Each row is a point on a landscape with many valleys, with its height.
From any point a ball rolls to the lowest of the 2 points nearest to it. It stops when none of these is lower. Distance is the straight distance between rows; heights are no part of it.
J790 h=535: [163 142  99 145  72 129 142 123 111 144 141 141 148 181 121 130 191 182
 162 105 162 126 106 228 107 109 131 139 139 123]
J785 h=177: [ 70 162 124 140 125 151 153 172 201 116 145  84 144  61 158 130 186 146
 120 120  88 146  90  94 128  73 134 129  96 172]
J599 h=733: [178  95 103 140 135  78 105 105  90 128 126 157  78 186  94 146  85  88
 121 127 145 150 135  82 148 144 106 123 151 125]
J919 h=526: [195  83 135 134 120  97  94 137 116 179 129 133 113 140  93 149  75 162
 135 139 158  89 120 103 133 164 119 179 165 159]
J664 h=435: [118 136 145 131 120 131 144 151 169 121 132 119 185  92 122 129 114 157
 136  98 156 160 140 161 124 122 154 121 110 141]
J601 h=575: [174 135 107  97 106  96 101 102 138 114 104 149 124 160 145  61 203 114
  99  90 124 169 131 131 156 146 137  86 123 113]
J753 h=387: [157 115  97 112  54 152  84 138 141 131 102 132 189 124 135 141 142 161
 156 119 138  89 161 217 125 113 152  87 140 143]
J776 h=688: [112 129 122 144 130  92 144 136 111 124 158 148  57 154 124 127 108 100
 113 123 101 221  96  74 142 137 121 135 118 143]
J353 h=599: [153 127 127 117 101  52  98 132 120 155 100 141  83 102 119 113 138 141
 105 120 162 107 110  42 157 158 134 145 112 142]
J797 h=170: [114 160 155  91  90 110 138 137 151 122 127 126 130  94 168  72 179 158
 106  95 141 153  79 122 132 136 168 118  56 132]
J222 h=645: [170  99  89 162 129 116 140  99  85 125 162 174 123 201 132 101 143  79
 119  90 112 205 149 152 157 128 129 102 169 103]
J105 h=322: [ 94  98 124 123 170 113 106 129 149 104 125 108 160 152 113 156  78  93
 197 180  97 133 154 113 126  96  70 106 160 109]
J217 h=425: [155 110 102 131  75 100  84 107 129 124  85 151 146 127 121 134 210 150
 153 174 145  98 137 161 112 127 116 106 133 126]
J783 h=340: [146 116 135  95  99 148  94 119 142 139 117 142 174 149 122 145  75 125
 171 140 168 108 158 152 124 160 124 127 157 142]
J817 h=455: [ 83 141 163 108 148 114  99 163 164 135  98 139 146  74 130 128 105 174
 179 177 134 100  93  98 107 120 119 168 110 135]
J621 h=481: [131 150 149  74 120 165 147 122 109 128 123 100 121 119 171  87 111 124
  57  84 151 107 132 172 121 147 184 111  90 107]
J882 h=653: [146  97 103 150  84 100  94 104 157 124 107 140 127 133 127 115 222 131
 121 128 113 158 127 120 137 125 109  95 139 117]
J189 h=756: [162 138 125 116 122 115  95 106 105 152 115 134  97 129 116 143 119 119
 116 146 163  57 149  99 145 179 142 140 132 124]
J195 h=821: [ 82 136 129 114 145 167 120 121 143 122 124  55 132  96 168 113 130  72
  48 124  70  93 155  99 158  78 125 109 126 150]
J764 h=560: [136 133 157 118 152 122 161 130 102 115 147 155 113 154 127 130  48 125
 165 118 173 183  99 151 104 154 120 155 116 121]
J771 h=801: [103 161 153  90 146 143 153 111 105 122 123  92  86 104 170  90 131  79
  34 118 112 129 122  99 160 133 148 117  96 142]
J807 h=485: [110 115 160 153 176 152 151 144 113 149 137 133  91 115 109 154  65 143
 135 138 104 116  94 106  98 122 116 206 154 129]
J595 h=490: [113 145 142 126 148 188 164 132  86 137 137 139  86 135 140 153 165 160
 145 140 114  71  94 139  78  85 134 172 128  83]
J840 h=611: [143 112 120 172 128  78 142 146 135 138 152 166  91 131  89 158 104 162
 171 106 136 196  83  85 121 126 108 167 130 152]
J462 h=585: [156 135 120 164 108 104 146 131 147 114 150 167 162 159 106 149 141 151
 197 108 159 187 107 165 115 112 111 130 131 117]
J209 h=441: [151 128 140 138 100 176 153 128 106 168 142  95 145  98 125 139 117 160
  97  76 149 104 160 192 121 143 174 166 145 136]
J720 h=484: [ 92 148 152 112 106 111 120 149 196 115 113 111 171  56 139 102 135 157
 123 117 147 151 122 138 142 117 146 120  84 166]
J965 h=483: [120 137 132  85 131 105 108 135 173 101 118 114 194 147 172  93 103 128
 134 113 136 165 151 185 134 120 146  71  93 126]
J802 h=250: [115 117 126  87 161 168 121 135 127 107 122 126 157 176 129 148 113  92
 162 164 113  82 153 162 106 104 109  93 145  99]
J751 h=453: [ 81 134 152  96 123 157 100 167 157 133  92 130 155  52 125 133 134 167
 168 167 105  69 118 138 106  95 142 144 124 139]
J504 h=648: [118 109 100 163 207 102 132 102 104 100 124 153  49 178 113 159 146  81
 128 174  94 110 117  72 113 135  75 112 127 108]
J735 h=629: [131 107 109 166  93  64  98 121 181 110 118 153 130 133 112 134 178 144
 163 124 132 190 103  97 137 122  96 104 134 125]
J201 h=178: [ 88 156 129 137 125 165 175 177 185 128 146  96 170  41 127 134 161 176
 102 103 116 148 100 113 112  95 149 150 106 172]
J450 h=741: [133 149 144 109 173 124 111 103 103 139 123 126  68 134 129 131  87  77
  92 137 146  51 153  88 159 196 148 123 106 132]
J987 h=477: [146 128 143 169  91 144 155 118  95 175 146 101 106  85 105 134 129 155
  83  78 129 125 136 144 142 160 160 187 156 150]
J132 h=373: [129 125 123 113 111 109  95 129 153 100  95 167 147 133 128 133 179 150
 183 177 145 111 110 148  97 108 105 106 114 106]
J633 h=389: [106 148 160  98 136  85 103 133 164 113 103 134 136 109 136 116 102 146
 169 158 159 140 106 105 123 130 125 134  99 131]
J647 h=404: [ 86 128 118 131 155 142 145 149 163 110 144  93 182 128 149 124 108 122
 129 106  82 137 158 163 126  70 139  94 123 121]
J350 h=554: [135 139 118 134  72  92 136 136 178 125 130 109 153  96 147  86 183 113
  73  67 131 194 127 115 176 140 156  81 110 164]
J365 h=598: [175 122  96 128 117  72 101  90 114 113 107 159  99 173 123  88 186  82
  98 115 116 176 139  96 166 169 111  87 148 111]
J479 h=288: [175 144 112 136 125 119 163  97  66 132 135 177  80 205 113 140 143 120
 157 148 156 121  92 148 107 139  94 150 140  92]
J609 h=406: [102 130 146 113 127 175 127 152 135 136 118 133 136  98 124 153 140 163
 170 151 119  77 118 158  86  86 133 157 137 110]
J844 h=713: [130 100 104 156 147  75 119 117 103 117 140 156  80 186 116 131  95  82
 119 127 105 211 123  78 155 128 100 113 148 128]
J509 h=576: [131 138 113 130 145  84 102 105 128 116  99 162  92 132 135 112 210 113
 121 160 128  97 115  87 137 159 112  99  99 104]
J355 h=316: [123 107 145 133 140 208 119 125 106 148 136  85 134 122 120 135  91  94
  94 116  97  72 181 131 127 116 143 142 167 118]
J803 h=279: [107 153 121 141 108 164 154 179 173 134 130 122 186  57 104 152 159 204
 133 104 115 119 126 160  94  81 162 146 119 148]
J215 h=538: [125 119 161 129 175 126 149 148 124 136 141 143 115 125 119 144  37 149
 165 133 150 145  91 130  92 151 115 190 137 136]
J810 h=486: [145 139 102 161  77 120 144 147 167 134 133 121 192  97 106 145 176 176
 116  79 140 172 149 142 138 103 161 109 136 141]
J712 h=101: [141 151 128 114 101 141 147 130 105 135 125 176 131 170 131 142 160 174
 210 176 177  90  81 175  81 110 101 158 112  94]
J607 h=384: [148 115 140 139 101 125 115 124 147 140 126 127 167 113 118 134  91 127
 144 103 165 146 159 160 133 150 141 137 146 135]
J552 h=292: [ 81 121 119 166 127 190 155 159 162 147 140  91 138  68 116 157 160 139
  99  98  71 103 136 122 122  67 136 151 156 144]
J305 h=705: [105 164 149 105 200 127 138 112 117 100 120 129  92 157 145 133 118  98
 132 174 118  99 122 108 133 129 114 115 101 101]
J560 h=493: [178 115  97 134 105 139 122  89  91 132 118 141 129 197 111 141 161 101
 135 161 152  83 158 168 119 153 102 111 153 109]
J377 h=574: [177  69 116 171 130  62 111 144 143 148 134 153 113 139  77 156  76 151
 156 106 150 173 117  90 144 129 100 160 157 166]
J109 h=239: [114 150 145 125 116 124 122 149 125 131 120 172 135 117 136 145 154 190
 219 166 160 105  70 128  82 103 115 174  93  99]
J234 h=647: [111 109 160 133 142 142 106 150 156 150 119 121 149  94 105 150  74 143
 148 148 113  93 128 121 111 137 121 177 163 139]
J140 h=791: [161  98 114 141  53 163  51 119 125 147 118  99 179 104 112 124 131 129
 113 122 127  87 210 156 156 138 145  91 166 151]
J654 h=106: [104  99 124 129 127 190  97 133 116 134 109 103 126  90  93 154 151 116
 122 167  83  43 168 122 103 102 115 129 156 119]
J789 h=356: [124 155 166 118 125 165 184 137  81 136 158 140  92 114 150 119 136 168
 132  96 141 136  78 146  92 127 166 175  86 108]
J89 h=361: [113  97 111 143 174  99  93 114 139  98 112 110 121 160 105 152  90  82
 146 175 106 125 157  74 141 115  72 101 151 119]
J967 h=407: [110 117 131 131 185  85 114 127 145 107 114 125 102 150 113 151  66 119
 166 164 116 151 116  75 129 103  80 138 135 136]
J392 h=781: [157 124 127  91  75 165  57 116 128 131  94 126 167 101 123 129 129 128
 121 150 144  62 185 146 148 160 152  81 140 153]
J713 h=208: [119 135 109 187 122 142 178 151 155 132 149 119 159  93  96 155 147 155
 125  99 118 197 120  95 131 107 139 137 151 150]
J435 h=354: [107 124 104 172 171 154 197 141 101 116 191 134 133 160 138 130 111 108
 103  94  91 216 140 141 135 101 153 110 138 124]
J432 h=589: [175 163 141  83 143 106 135 101 103 117 120 169 113 195 140 114 111  88
 140 139 178 118 123 143 134 181 134 106 115 105]
J612 h=409: [168 128 124 119 171  95 140 125  64 146 136 168  40 162 105 146  80 109
 118 136 157  99 115  75 134 162 130 158 118 129]
J874 h=304: [ 92 141 131 102 159  98 100 141 158  83  98 160 140 126 134 128 184 145
 189 207 114 106 101 116  99 103  91  97  89 105]
J989 h=434: [115 146 151 154 134 171 174 134 102 140 155 144  92 122 128 154 143 171
 166 112 120 130  81 138  89  99 137 185 123 111]
J96 h=539: [124 159 141 116 161 150 154 128  98 114 131 171  98 158 142 137 175 146
 167 162 131  90  77 129  83 108 117 149 101  75]
J326 h=310: [127 131 106 117  94 146 107 138 144 122 107 140 143 123 147 128 193 168
 132 129 108  95 119 181  92  85 140 106 119 108]
J300 h=692: [128 107 125 173 129 155 169 118  84 144 164 123 119 125 122 129  97  95
  79  74 115 177 159 131 154 130 158 137 153 131]
J268 h=296: [122 117 129  76 141 158 107 116 127 112 126 143 181 190 129 153  74  92
 180 162 150  94 171 143 125 147 103  90 157 127]
J505 h=604: [102 115 138 124 155 119  86 128 161 125 103  90 138 103 113 129  75 104
 117 164 104 106 155  73 149 123 101 137 145 153]
J494 h=90: [104 143 137 138 170  97 160 139 165  84 157 126 175 149 149 127 105 142
 183 131 102 218 121 143 134  93  99  98  91 125]
J834 h=885: [122  97 177 114 151 159 144 154 142 144 154 121 173 106 123 153  25 154
 134 127 149 114 115 168 106 199 126 170 158 141]
J260 h=451: [127 147 125 117 126 161 152 129 123 129 137 113 136 143 166 106 125 128
  78  65 112 132 128 181 109 112 170 111 109 107]
J77 h=816: [176  81  84 167  57 129  59  90  90 146 119 108 155 167  88 143 143 113
 138 162 157  91 191 150 125 158  95 102 179 147]
J113 h=401: [145 149 119 120  95 163 160 148 133 144 143 110 175 104 135 135 118 177
 105  65 164 121 145 214  98 130 185 131 109 126]
J165 h=558: [158 177 149  60 129 110 119 119 119 125 110 167 129 153 162  97 146 120
 132 139 187  86 125 153 136 185 166 100  80 109]
J763 h=512: [142 148 155 125 101 152 159 114  57 180 136 111  81 102 132 125 138 162
  93 100 148  90 119 140 121 157 172 199 140 126]
J700 h=242: [ 90 105 127 147 172 167 118 114 114 112 123  84 115 132 111 140 117  66
 101 158  67  91 169  81 140  94  92 112 158 113]
J806 h=237: [ 99 118 128 165 107 173 143 131 132 151 129 115  96  89 121 154 182 164
 126 119  96 100 118 118 111  87 131 165 150 122]
J447 h=508: [123 143 158  45 132 161 113 121 134 118 109  93 156 125 170  97  86 112
  82 123 159  99 165 162 136 166 174  88  97 132]
J525 h=652: [107 141 124 175 129 121 175 153 136 127 168 146  84 123 107 150 125 140
 145 112 107 219  78  84 121 129 129 157 113 145]
J476 h=519: [147 141 128  51 109 122  74 129 165 104  88 146 192 155 163  99 128 124
 134 138 156 118 153 178 138 144 157  56 106 135]
J390 h=725: [124 163 150  93 199 104 128 106 111 114 121 129  78 159 146 127  70  81
 120 157 144  99 137  99 151 178 128 111  92 120]
J273 h=678: [104 158 128 131 220 108 147 114 101  98 136 166  52 174 140 130 152 102
 144 177  99 114  86  84 122 138  92 121  91  95]
J428 h=584: [140 126 141 129  93  90 162 142 112 128 148 131 103  71 110  99  94 142
  84  71 167 181 116 123 154 192 143 158 117 153]
J349 h=603: [125 129  92 123 137  77  92 107 163 108  90 152 101 126 143  77 250 119
 118 164 110 137 106  63 142 156 101  83  98 124]
J443 h=525: [125 131 142 107 119 109 168 137  92  99 159 118 113 119 147  78  93  97
  62  74 150 215 137 155 174 172 148 102  98 132]
J166 h=524: [147 151  94 147  83 107 156 157 184 121 145 119 181 113 130 108 194 160
 103  73 123 215 113 121 142 125 164  82 107 145]
J53 h=623: [101 103 140 149 151 117 100 146 159 146 111 113 113  86 102 138  95 139
 114 156  99  90 110  64 129 114 102 177 151 151]
J969 h=211: [ 83 162 150  73 161 138 114 159 144 101 102 141 142 111 151 127 148 157
 182 188 125  81 102 134  99  93 131 117  83 107]
J541 h=461: [173 150 131  83  72 139 134 112 112 149 118 157 149 180 139 126 127 146
 165 140 198 104 126 195 117 153 139 128 127 120]
J535 h=444: [167 104  78 163 122 158 154 106  89 134 157 143 147 206 140 123 148 115
 128  90 116 134 144 204 117  96 123 118 167  93]
J658 h=498: [169 145 129 125  78 144 160 127 114 154 143 137 159 165 124 139 121 161
 169  97 189 130 131 223 113 137 143 150 135 130]
J127 h=787: [109 141 147  93 119 101 146 118 107 112 133  95  89  88 154  83  97  80
  45 108 139 175 121  98 177 164 133 125 102 160]
J784 h=672: [153  74  92 169  75 114  77  88 129 129  97 115 139 129 112 127 218 110
  96 148  95 118 179 118 122 125 104  86 153 130]
J255 h=206: [ 96 104 125 113 188 174 120 126 110 113 137  92 141 160 115 151  99  70
 143 169  80  77 173 124 118  97  97  96 158  96]
J413 h=408: [129 100  84 181 156 160 169 118 106 119 178 134 146 180 139 124 128 102
 105  82  83 159 155 164 132  84 151 101 169 100]
J866 h=457: [116 129 142 122 176  71 126 128 150  98 127 134 130 163 135 140  40 127
 201 159 134 193 113 110 123 112  77 129 116 129]
J731 h=546: [137 117 126 158 125  85 112 134 164 116 130 158 146 145 103 156  93 144
 204 128 160 170 107 127 113 117  97 142 141 126]
J280 h=306: [ 95 175 171  85 169 125 137 136 129 105 119 139 124 126 157 115 116 150
 171 166 146 122  86 114 103 119 130 142  71 104]
J228 h=847: [135 149 171  70 147 166 158 123  97 130 132 133 119 139 154 120  75 126
 134 124 183 115 114 159 100 166 153 147 108 109]
J565 h=369: [ 98  93 105 145 139 164 125 153 147 130 151  98 197 117 113 142 103 113
 144 111  90 107 180 166 123  74 142  98 161 119]
J153 h=420: [ 92 146 102 145 136 183 163 143 130 131 147  91 157 118 156 128 111 124
  68  61  83 108 149 178  99  91 174 116 127 109]
J162 h=495: [184  86 145  96 158  93 100 136 124 152 126 143 113 155 103 136  39 128
 131 140 172 110 129  82 138 185 119 150 142 161]
J197 h=159: [ 76 112 141 100 166 188 112 149 135 131 118  87 146 101 103 151 105 103
 149 169  69  64 156 131 113  86 109 125 153 114]
J626 h=341: [105  93 109 131 124 204  97 140 114 141 140  83 164 114 117 132 111  93
 103 119  73  64 194 149 119  84 141  99 165 113]
J986 h=610: [164 143 118  99 174 133 118  94 115 112 124 164 115 214 140 118 123  61
 136 146 154  89 153 157 146 185 114  80 121 104]
J311 h=173: [ 86  90 121 161 112 163 116 142 145 141 110 114 122  66  95 162 174 150
 146 156  76  79 134 116  98  83 104 153 161 128]
J879 h=545: [141 150 133 118 119 125 130 106 104 133 117 144  86 134 142 112 193 125
  98 129 127 107 110 105 136 134 142 121 120  98]
J399 h=215: [153 159 134 118 130 151 170 113  76 146 134 173  96 189 124 150 118 143
 183 161 175  85  91 152  90 134 107 168 128  93]
J296 h=342: [ 81 144 154 123 137 161 134 157 132 124 123 149 123  94 137 145 167 185
 189 157 115  92  76 123  77  75 124 166 100  99]
J114 h=559: [100 155 145  89 159  95 116 109 169 101 105  90 136 111 166 110 109  91
 109 176  95 136 150  86 172 104  89  97  95 138]
J126 h=624: [ 89 115 121 149 201 133 137 112 117 102 119 126  71 144 118 153 169  80
 124 185  76  70 135  88 101 118  82 110 124 103]
J59 h=568: [168 128 103 144  94 117 139 114 127 123 132 170 140 189 120 123 191 163
 184 126 147 154  95 190 101 111  90 131 131 104]
J284 h=867: [136 122 164 102 138 191 164 138 113 142 148 126 152 126 137 138  59 142
 144 104 175 118 134 198  98 165 144 167 141 129]
J869 h=687: [145  88  95 179  43 102  73  88 107 152 109  89 110 114  94 138 219 143
  95 131 126 109 157 118 139 142 124 124 168 151]
J722 h=543: [137 146 155 128 134 177 142 113  70 177 123 107  82  98 129 134 123 135
  75 130 126  45 135 107 127 152 164 192 144 117]
J849 h=281: [ 92 119 143 145 164 187 154 120 102 132 138  91 105 129 136 134 105  84
  81 113  77 116 151 111 135  88 131 140 150 121]
J830 h=488: [140 133 122 125 134 132 169 127  98 121 159 136 122 161 157  88 123 106
  77  63 115 197 133 168 139 136 163 100 112 116]
J715 h=246: [123 159 129 102  86 124 112 141 163 129 113 142 144 104 162  94 195 177
 116 102 124 122  98 154 117 106 166 112  80 119]
J9 h=735: [100 115  95 183 151  91 165 138 151 117 165 102 171  96 113 136  85 109
 105 121 111 232 144  76 174 122 114 121 151 178]
J804 h=583: [ 87 143 139  88 157 122  86 127 164 108  97  93 143  98 127 132 109  97
 132 198  95  76 167  88 158 124 105  94 112 144]
J542 h=812: [100 155 132 114 161 149 128 105 128 115 114  94  90 116 160 107 173  70
  41 146  86  86 134  75 169 113 127 104 112 138]
J42 h=517: [164 126 116 128 103 146 123  99  97 136 117 132 115 162 129 132 181 128
 111 126 137  98 140 163 121 122 131 127 147  99]
J406 h=578: [133 148 143  99  76  58 100 113 165 116 103 119 127 106 153  65 174 101
  78 105 140 172 116  85 183 155 140  88 104 151]
J767 h=620: [185  92  77 150 120  99 113  82 103 116 116 160 128 196 123  98 188  91
 128 117 124 176 148 144 139 141  92  96 164 101]
J103 h=813: [105 140 167  82 142 158 139 119 116 131 119  79 112  68 153  88  84 104
  47 120 147 109 131 117 154 164 148 149 105 149]
J730 h=190: [100 147 108 156 119 147 150 162 189 118 145 103 101 107 163 110 213 132
 125 129  74 170  60  89 136  91 134 116  95 141]
J819 h=602: [130  89 109 171 120  55  91 130 176 123 120 134 124 122  96 140 105 132
 151 116 132 182 122  70 155 117  92 123 147 156]
J990 h=352: [150 148 137 123 150 116 141 109  85 124 126 158  72 162 125 140 115 111
 134 139 148 122 103 105 119 141 127 144 130 103]
J702 h=346: [119 167  97 136  85 160 144 159 153 136 132 120 175  97 133 150 163 199
 120  80 114 110 130 201  85  88 178 128 115 124]
J100 h=626: [110 161 136 111 172 122 150 128 122  94 141 150  83 171 156  99 174 135
 160 158  82 186  52  80 124 123 117 135  72 109]
J815 h=476: [154 119 124 137 135 167 161 115  93 131 148 147 134 198 135 140  99 101
 156 113 141 135 134 183 111 107 123 130 157  92]
J823 h=550: [188  77 119 151  93  61  85 138 105 180 121 126  95 129  81 144 132 193
 141 135 167  93 108  95 145 148 115 185 164 170]
J151 h=351: [126  97  88 126  80 144  86 142 147 113  91 127 174 107 125 136 175 147
 143 138  89  91 150 190  98  83 129  75 138 124]
J235 h=549: [164 149 135  75 109 101  97 111 145 115 101 137 152 155 157  69 152 112
  96 101 149 144 144 160 148 148 159  81 103 114]
J244 h=463: [176  93  81 148  84 116  97  90  98 131  98 134 146 177 109 127 220 121
 133 166 133 101 163 178  97 138  99 101 146 135]
J721 h=771: [111 131 137 107 123  67 127 122 150 111 131  87 126  70 152  91  72  99
  76 114 147 198 126  97 189 162 102 123  98 177]
J97 h=114: [113 141 123 165 104 127 153 146 174 126 143 118 118  98 136 124 178 131
 116 102 106 188  94  94 147 116 139 114 118 152]
J327 h=422: [150 136 119  80  81 163 106 132 126 132 101 156 163 143 141 142 139 160
 168 156 160  72 134 196 105 123 144 107 129 128]
J11 h=712: [ 99 105 115 173 156 120 160 119 110 128 166 112 130 120 124 123  65  78
  88 107 104 204 160 104 172 127 127 128 148 155]
J835 h=552: [138 121 148 100 115 105 149 133  93 112 145 126 103 110 127  93  53 111
  92  83 179 190 133 146 161 202 141 135 118 132]
J953 h=622: [136 146 162 112  92  94 152 138 124 126 137 141 118  80 131  98 119 165
 138  90 181 166  92 133 126 173 150 157  87 130]
J183 h=826: [154  94 103 153  73 145  73 103  95 140 105 106 138 118  95 151 176 134
 128 173 127  64 177 148 109 132 115 120 164 142]
J55 h=456: [196  94 142 106 148 104 131 134  68 164 137 147  66 151  95 135  43 120
  98 122 161 114 128  91 133 188 134 177 146 153]
J788 h=808: [173  77  89 185  75 132  74 108 109 160 147 113 165 156  87 151  98 124
 159 127 153 114 185 147 138 147 101 136 196 144]
J985 h=665: [ 98 140 138 151 145 105 143 132 146 105 145 148  87 144 132 135 133 140
 173 140  98 198  65  78 122 109 107 140 104 127]
J798 h=345: [106 124 145 182 132 168 169 160 162 158 145 107 158  49  94 160 133 163
  94 109  91 121 118 111 119 117 135 187 164 158]
J908 h=445: [101 156 117  98 166 120 133 137 166  95 131 105 176 156 183  89 112 132
 127 111  84 162 136 173 122  90 125  84  89 111]
J68 h=265: [111 164 164  95 118 139 165 136  95 132 132 133  91 107 170  88 162 149
 101 105 136 129  74 104 118 139 167 149  66 111]
J265 h=800: [165  85 116 182  78 150  59 117 120 172 148 101 176 113  95 132  89 124
 119 113 128 105 204 131 154 160 126 128 201 150]
J224 h=287: [120 126  86 191 133 143 190 151 138 122 170 122 144 135 123 140 154 116
 107 101  93 226 128 102 148  99 152 100 151 138]
J786 h=436: [ 95 116 152 172 152 165 151 146 123 170 136 116  83  76 115 151 110 148
  96 137  76  83  89  77 112 115 121 217 166 140]
J502 h=393: [100 122 149 177 125 158 150 147 151 170 143  97 114  38 130 140 128 132
  59 110  90 109  96  83 137 133 132 199 158 175]
J421 h=600: [139 140 136 106  96  65  90 105 143 128  95 119 108 104 125  94 132  93
  74 123 151 127 133  60 176 164 139 109 114 147]
J676 h=669: [161 106 111 171 113 116 168 108  68 136 180 155 129 168 118 123  99  81
 104  74 137 205 165 156 160 150 160 122 160 120]
J988 h=268: [ 78 109 134 112 162 136 121 160 166 115 135 113 188 122 111 159  90 122
 217 157  96 127 146 161 110  72  94 113 147 120]
J361 h=770: [140 137 127  97 114 130  75 113 132 124  93 140 130 111 125 133 149 115
 124 169 150  53 165 123 145 161 145  95 118 129]
J40 h=829: [103 155 179  66 170 167 162 130  94 126 127 104  99  96 161 101  81 129
  90 132 166 102 111 135 119 165 159 152  90 116]
J329 h=755: [108 119 117 158 123  72 124 123 167 122 135  90 155  81 132 112  87  94
  91 106 125 200 143  80 187 138 107 116 132 190]
J102 h=196: [ 95 119 127 147 170 100 148 148 165  96 153 123 198 143 118 150  81 125
 219 145 118 183 148 150 127  84  94 107 141 120]
J270 h=504: [137  96 134 127 163  72 104 148 177 117 127 139 161 154 106 149  30 138
 205 144 159 172 121 114 124 137  87 139 144 157]
J499 h=388: [ 87 158  87 140 104 176 137 160 157 130 129 106 171  91 138 142 145 154
  93  77  74  89 140 187  90  78 170 114 129 112]
J131 h=573: [182 101 103 127  86  34  71 129 104 164 102 135  92 117  92 133 157 171
 130 140 185  79 128  67 159 162 124 148 130 154]
J164 h=513: [157 133 135 152 125 140 172 117  81 140 155 164 108 176 117 154  81 122
 164 106 157 164 107 168 107 128 122 166 145 112]
J768 h=587: [134 159 132 105 177 144 157 121 101  95 141 171  93 191 148 102 174 135
 165 139 104 155  64 127  98 115 117 139  92  88]
J334 h=531: [156 158 153  60 128 128 110 104 118 129 108 128 130 142 154  98 122  94
  82 125 172  78 167 143 158 196 179  80  94 123]
J885 h=527: [ 87 146 154 116 131  91 122 128 191 108 119  93 152  84 157 111 116 125
 130 141 115 174 125 103 158 102 100 115  89 162]
J200 h=570: [115 151 133 144 157 161 148 109  70 154 123 131  50 114 133 145 170 120
  85 143 118  47 124  85 129 139 143 159 123  98]
J698 h=520: [144 121 116 164  73  94 100 131 178 130 118 139 179  95  98 147 159 160
 154 108 153 160 150 146 147 120 135 116 139 144]
J877 h=536: [148 102 141 128 148  74 117 134 131 135 123 141  98 134 105 129  54 130
 136 121 155 168 108  90 134 147 117 155 131 156]
J292 h=597: [ 83 138 126 148 176 148 142 119 107 127 119 128  58 112 130 150 165 113
 107 170  97  67 107  57 119 118 111 146 123 108]

Call two points neighbours if one is among the 2 nearest of the other. Go from one point of each pair to the other, from neighbour to neighbour, staying as low as possible. Name the highest point that can't be avoided.
J785, J255 -> J764
J255, J969 -> J421
J255, J810 -> J698
J97, J785 -> J730
J797, J494 -> J462
J712, J969 -> J817

Where does a ball stop that starts at each point below?
J353 -> J712
J59 -> J797
J77 -> J785
J40 -> J255
J504 -> J785
J349 -> J969
J432 -> J785
J428 -> J785
J834 -> J654
J462 -> J494
